Each row is a point on a landscape with many peaks, with its height.
A climber steps from a point to the highest of its 2 nearest points, and stops where none of them is higher. Distance is the straight distance between rows; heights are no part of it.
q_255: [ 99  92  78  98 128 119  96  47  86 101 109  77 127 115 119  97 142  62
  68 107  91  81 110]  h=495
q_551: [106 120 131  64 123 131  96  59  88  94 138 136  74 104 145  88  71 129
 109  82  98  86  75]  h=509
q_156: [ 74 116  87  79 106 114  71  89  69  67 114  76 104  65 100 108 106  89
  93  96 118  63 154]  h=508
q_569: [115  48 110 139 106  80 152 132 132 106 126 113 122  88 112  90  86  81
  75  72  43 137  95]  h=330
q_540: [ 94 136 100 105  58  83  89  97  83  86  85  88 102  68  73 106 118 134
 122 133 178  52 138]  h=272
q_628: [ 99 120 104  95  85 117  65  80  81 103  83 112 102  98 115  97 103 121
 125 103 155  79 102]  h=461
q_557: [ 91 130 116  65 112 111 102 109 113 101 119 135  60 111 115  99  66 123
  98 111  91 120  63]  h=584
q_936: [154  60 105 139  88 104 118  99 102 128  69  88 124 114 100  95 106 109
 108  89  74 149  76]  h=359
q_844: [ 52 162  82  58 106  95 100  91  88  78 132 103  80  95  76 136  76 112
  90 130 101  83 114]  h=507
q_916: [157  65 113 132  97 126 107  69  96 126  93 104 110 114 127  81 113 102
 109  79  82 130  63]  h=379
q_546: [137  70 110 103 106 136  92  80  92 111 110 118  95 120 140  81 103  92
 100  86  92 116  45]  h=395
q_885: [127 127 104 122  85 107 105  61  87 125  81  89 111 106  88  98 117 131
 128  95 130  91 109]  h=555
q_22: [ 83  68  90  96 112 106  63 110  79  75 104  82 104  59 115  94 103  78
 107  82 116  75 145]  h=556
q_878: [100 108 128  67 117 120  99  96 111  90 144 143  58 102 136  87  62 113
 100  83  79 107  55]  h=551
q_63: [102  88  67 107  96  74 115 105 111 116  60  62 129 129  89 104 150  85
  63 131  92 108 101]  h=70
q_475: [ 97  63 115 113 120 103 132 109 123  89 161 143  92  88 133  90  75  63
  84  75  54 110  66]  h=316
q_139: [ 94  48  84  87 102  99  64 122  79  85  70 103 120 120 122 110 102  90
 103 108 101 120  64]  h=152
q_495: [ 75 156  86  78  90  93 105  82  78  93 110  84  99  93  68 125  94 120
 103 122 132  75 118]  h=460
q_4: [111  61 117 120 121 104 113  89  98  96 132  94 107  68 116  86  85  83
 116  48  72 100 124]  h=323
q_376: [116 110 121  90 102 107 104 100  85 113  89 117  78 109 102  95  62 141
 129  98 125 121  65]  h=642
q_219: [121  73 121 130  92  95 129 135 130 112  94 107 111 101  94  88  91  93
  91  77  64 140  96]  h=336
q_41: [ 93  98 116  95  84 115  60 100  73  79  85 106  98  73 111  95  74 118
 133  94 144  87 123]  h=527
q_246: [130  57 118  93 109 124  96 108  69  94 108 104  85 103 126  85  57 104
 122  76  91 133  48]  h=723
q_980: [ 93 152 119 100  84 113 104  89 142  97 126 143  81  95 108  89 112 103
  87  89  85  79 114]  h=63
q_646: [119  71 115 102 130 120 117  82  88  95 153 120 101 102 128  90  73  75
  96  71  57 105  67]  h=302
q_309: [132 115 120 106  94 117  98  65  85 121  93 111  96 113 109  92  90 139
 135  83 122 105  80]  h=631
q_366: [ 83 133 127 111  83  96 108 115 162  86 137 135  71  67 109  77 107  98
  93  67  77  74 132]  h=61
q_943: [121  67 104 124  97  74 117 151 120 104  78  66 105  82  88  80 105  93
  97  86  87 114 150]  h=528
q_437: [ 64 142  72  76  91  88 104  86  94 123  95  89 104 131  62 130 114 108
  97 156 137  85  71]  h=102
q_630: [131 130 113 104 105 103 120  42  85 153  94 100 100 132  90 102  96 156
 133 105 130 101  63]  h=695
q_867: [138  84 117 142  76  90 119 127 122 121  59 102 107 110  80  91  97 115
 113  87  90 147  89]  h=345
q_941: [ 62 109  83  62 122 127  73  97  90  78 143 127  78 100 118 125  76  82
  83 122  86  97  93]  h=559
q_394: [116  82 107 121  94  87  88 113  73  95  58  70 112  84  76  99  84 111
 133  86 117 111 131]  h=411
q_152: [133  75 112  98 101 111  90 102  77 110  76 102  94 124 107  97  75 117
 124  96 112 134  47]  h=706
q_788: [ 82 102  82  92 118  95 112 116 103  82 127  75  93  69  94  98 127  62
  60  98  80  68 162]  h=646
q_744: [ 97 129  86 104  78  95 101  78  87 123  79  83 109 110  69 112 128 120
 116 122 153  82 101]  h=467
q_894: [135  51 109 125 125 112 122  65  94 106 142 108 114  88 130  87  99  74
 103  55  62 106  90]  h=312
q_212: [106 110 105  93 116  84 128 102  97 107 104  96 102 126  70 116  56 116
 103 100  55 135  80]  h=43
q_84: [103 122  79 105  70  59 114 112 103 113  50  53  95  98  66  97 166 105
  87 133 144  75 124]  h=125
q_371: [ 91  71  79  78  99 100  49 104  65  94  63 113  96 123 123 108 110 106
 123 121 136 102  57]  h=162
q_450: [111 139 106 109  98  74 141  95 116 123  93  97 100 131  55 115  88 124
 100 101  72 119  85]  h=53
q_34: [107  83  93 100 107 113  92  96  96 104  94  96 120 112 108 101 109  80
  87  97  89 110  92]  h=558
q_50: [ 63 101  75  81  97  88  67 119  72  62  86  63 102  70  84 116 112  84
  90 114 122  76 148]  h=449
q_399: [ 86 141  74  96  93  86 127  75 110 130  84  83 115 147  62 119 129  89
  78 153 109 101  71]  h=90
q_742: [ 95  37  73 112 126  80 112 122 110 102 107  84 142 100 125  93 121  59
  52 109  79 104 113]  h=566
q_72: [ 88  85 138  96  91 118  88 119 103  76 118 123  82  65 123  84  54 107
 131  64 101  98 111]  h=645
q_769: [ 79  54  62  82 105  98  60 104  92  81  66 103 121 113 133 102 141  76
  94 114 103  96  87]  h=140
q_538: [ 99 138  98 120  54  72 104 120 101 103  63  80  88  76  58  90 142 119
 102 137 164  67 138]  h=186
q_708: [113  69  93  89  95 128  67  96  92  99  87 129  95 126 140  89 119  85
  90 110 108 110  44]  h=410
q_579: [ 89  84 110  99 120 108 105 111  98  80 129 106 107  83  99 104  67  82
 105  71  69 103 113]  h=337
q_69: [ 82 101  87  76  92 101  62 116  97 111  80 127  75 124 111 108 100 120
 119 137 150 113  50]  h=170
q_657: [113 130 120 111  99 111 117  67 125 112 119 123  97 111 105  87 109 104
  91  79  66  90 104]  h=67
q_827: [135  76 118 136  90  84 104 123 104 107  64  63 101  74  90  75  95 113
 126  75 103 112 150]  h=494
q_682: [ 72 109 133  90  95  88 103 148 138  79 127 132  62  85  96 102  46 112
 112  76  62 114  96]  h=32
q_38: [116 129  88 111  92 104 117  68 108 140  80 101 113 140  83 106 136 100
  89 124 112 108  69]  h=80
q_830: [ 79  85 123 104  78 116  58 130  99  67  90 115  80  55 115  89  66 100
 126  87 129  92 132]  h=596
q_203: [ 91 126 120 103  89  87 111 128 132  90 107 119  87  98  79 101  72 112
 102  86  70 111 107]  h=37
q_499: [104  64  69 105 136  95 111  83  95 106 111  66 139 103 132  92 145  53
  59 110  76  84 122]  h=530
q_796: [ 98  97 136 126  78 110 108 125 160  99 108 134  76  69 118  63  99  94
 112  63  91  96 120]  h=59
q_491: [ 56 143  87  60 115 109  86 107 108  86 142 129  58 104  98 133  74 102
  83 139  86 105  95]  h=535
q_410: [104  80 118  88 131 101 119 111  87  89 123 108  96 114 102 108  42 103
 101  82  51 132  72]  h=33
q_308: [ 76 127  91  74 109 120  83  86  87  91 117 109  99  99 103 114  87  93
  89 107 106  87 106]  h=597
q_395: [109  58 131  93  99 128  92 114  90  82 122 115  76  80 138  83  54  98
 133  58  93 110  69]  h=699
q_533: [ 84 108  90 101 126  88 131 104 106  81 128  75 113  90  75 107 102  76
  66  95  55  88 141]  h=598
q_54: [ 86  64  81  91 132  98  93 113  88  83 118  74 104  67 118  93 120  54
  76  87 101  70 157]  h=601
q_248: [ 75  89  63  83 105  95  81  77  88  95  68  86 122 128 109 111 147  79
  85 130 113  87  83]  h=124
q_960: [100  93  63 108  79  61 109 100 107 123  37  61 121 130  78 102 170  98
  90 138 132  90  98]  h=89
q_93: [ 76 104  92  88 109  96  94 128  92  72 113  88 101  79  74 118  73  84
  93  94  79  98 131]  h=360
q_803: [ 59  93  69  73 109  90  72 129  81  72  93  81 101  90  83 133  88  80
  93 120 103 105 114]  h=394
q_355: [ 85 136  98  96  63  95  71 101  95  92  89 118  96  83  95 105 101 139
 131 148 188  63 107]  h=208
q_697: [108 103 107  89  85 130  60  85  94 109  88 133  88 113 135  95 115 100
 109 103 135  95  70]  h=427
q_811: [111  70 132 124 104  92 139 127 143 100 136 134  95  91 118  85  79  85
  95  61  43 119  72]  h=324
q_795: [120  68  89 123 112  74 139 133 117 110  97  57 125  90  90  96 110  87
  69  96  60 116 146]  h=560
q_351: [125 128 108 108 107 118 118  52 103 128 102 111 103 132 100 100 109 109
  97  99  86 105  76]  h=73
q_945: [ 93 136 109 101 115  76 130  82 101  81 132  78 107  89  63 107  90 104
  89  75  47  74 144]  h=553
q_750: [101  75  85 112 109  94 112 127 113 102  95  87 122 101  97 101 110  77
  68 108  75 119 113]  h=595
q_349: [131  98  93 129  91  86 122 108 121 124  70  67 111 105  81  90 138  97
  88 100  90 112 131]  h=54
q_737: [ 82 139  92 101  70  80 103 110  86 104  89  86 103  91  50 117 100 128
 119 132 159  75 110]  h=372
q_890: [104 109  94 102 107 124  86  61  86 106  98  94 115 104 113 100 129  90
  91  91 115  81 110]  h=541
q_891: [ 71 120  88  87  72  89  58 121  99 105  84 124  75 105  95 113  94 136
 130 155 176  96  80]  h=180
q_387: [100 158 119 104  88  75 123  99 122 103 108 106  88 104  64 105  82 134
 106  87  77  94 112]  h=44
q_659: [ 61 125  61  73  92  95  75  75  92 100  84  92 102 124  93 124 140  84
  85 148 130  76  80]  h=114
q_77: [103  88  91 107  98 102  85 114  92  95  73  81 112  92  93  97 110  95
 101  89 108 104 127]  h=501
q_251: [124 120 101 123 106  90 132  78 114 118  89  82 117 117  71 103 112 104
  89  97  66 114 109]  h=62

Two climbers start at each pair of points below. Name the first point that both come to, or write none.
q_219 / q_657 -> q_246
q_366 / q_93 -> none
q_248 / q_63 -> q_540
q_894 / q_475 -> none
q_84 / q_659 -> q_540

Where does a climber stop that starts at each point below?
q_811 -> q_246
q_410 -> q_788
q_960 -> q_246
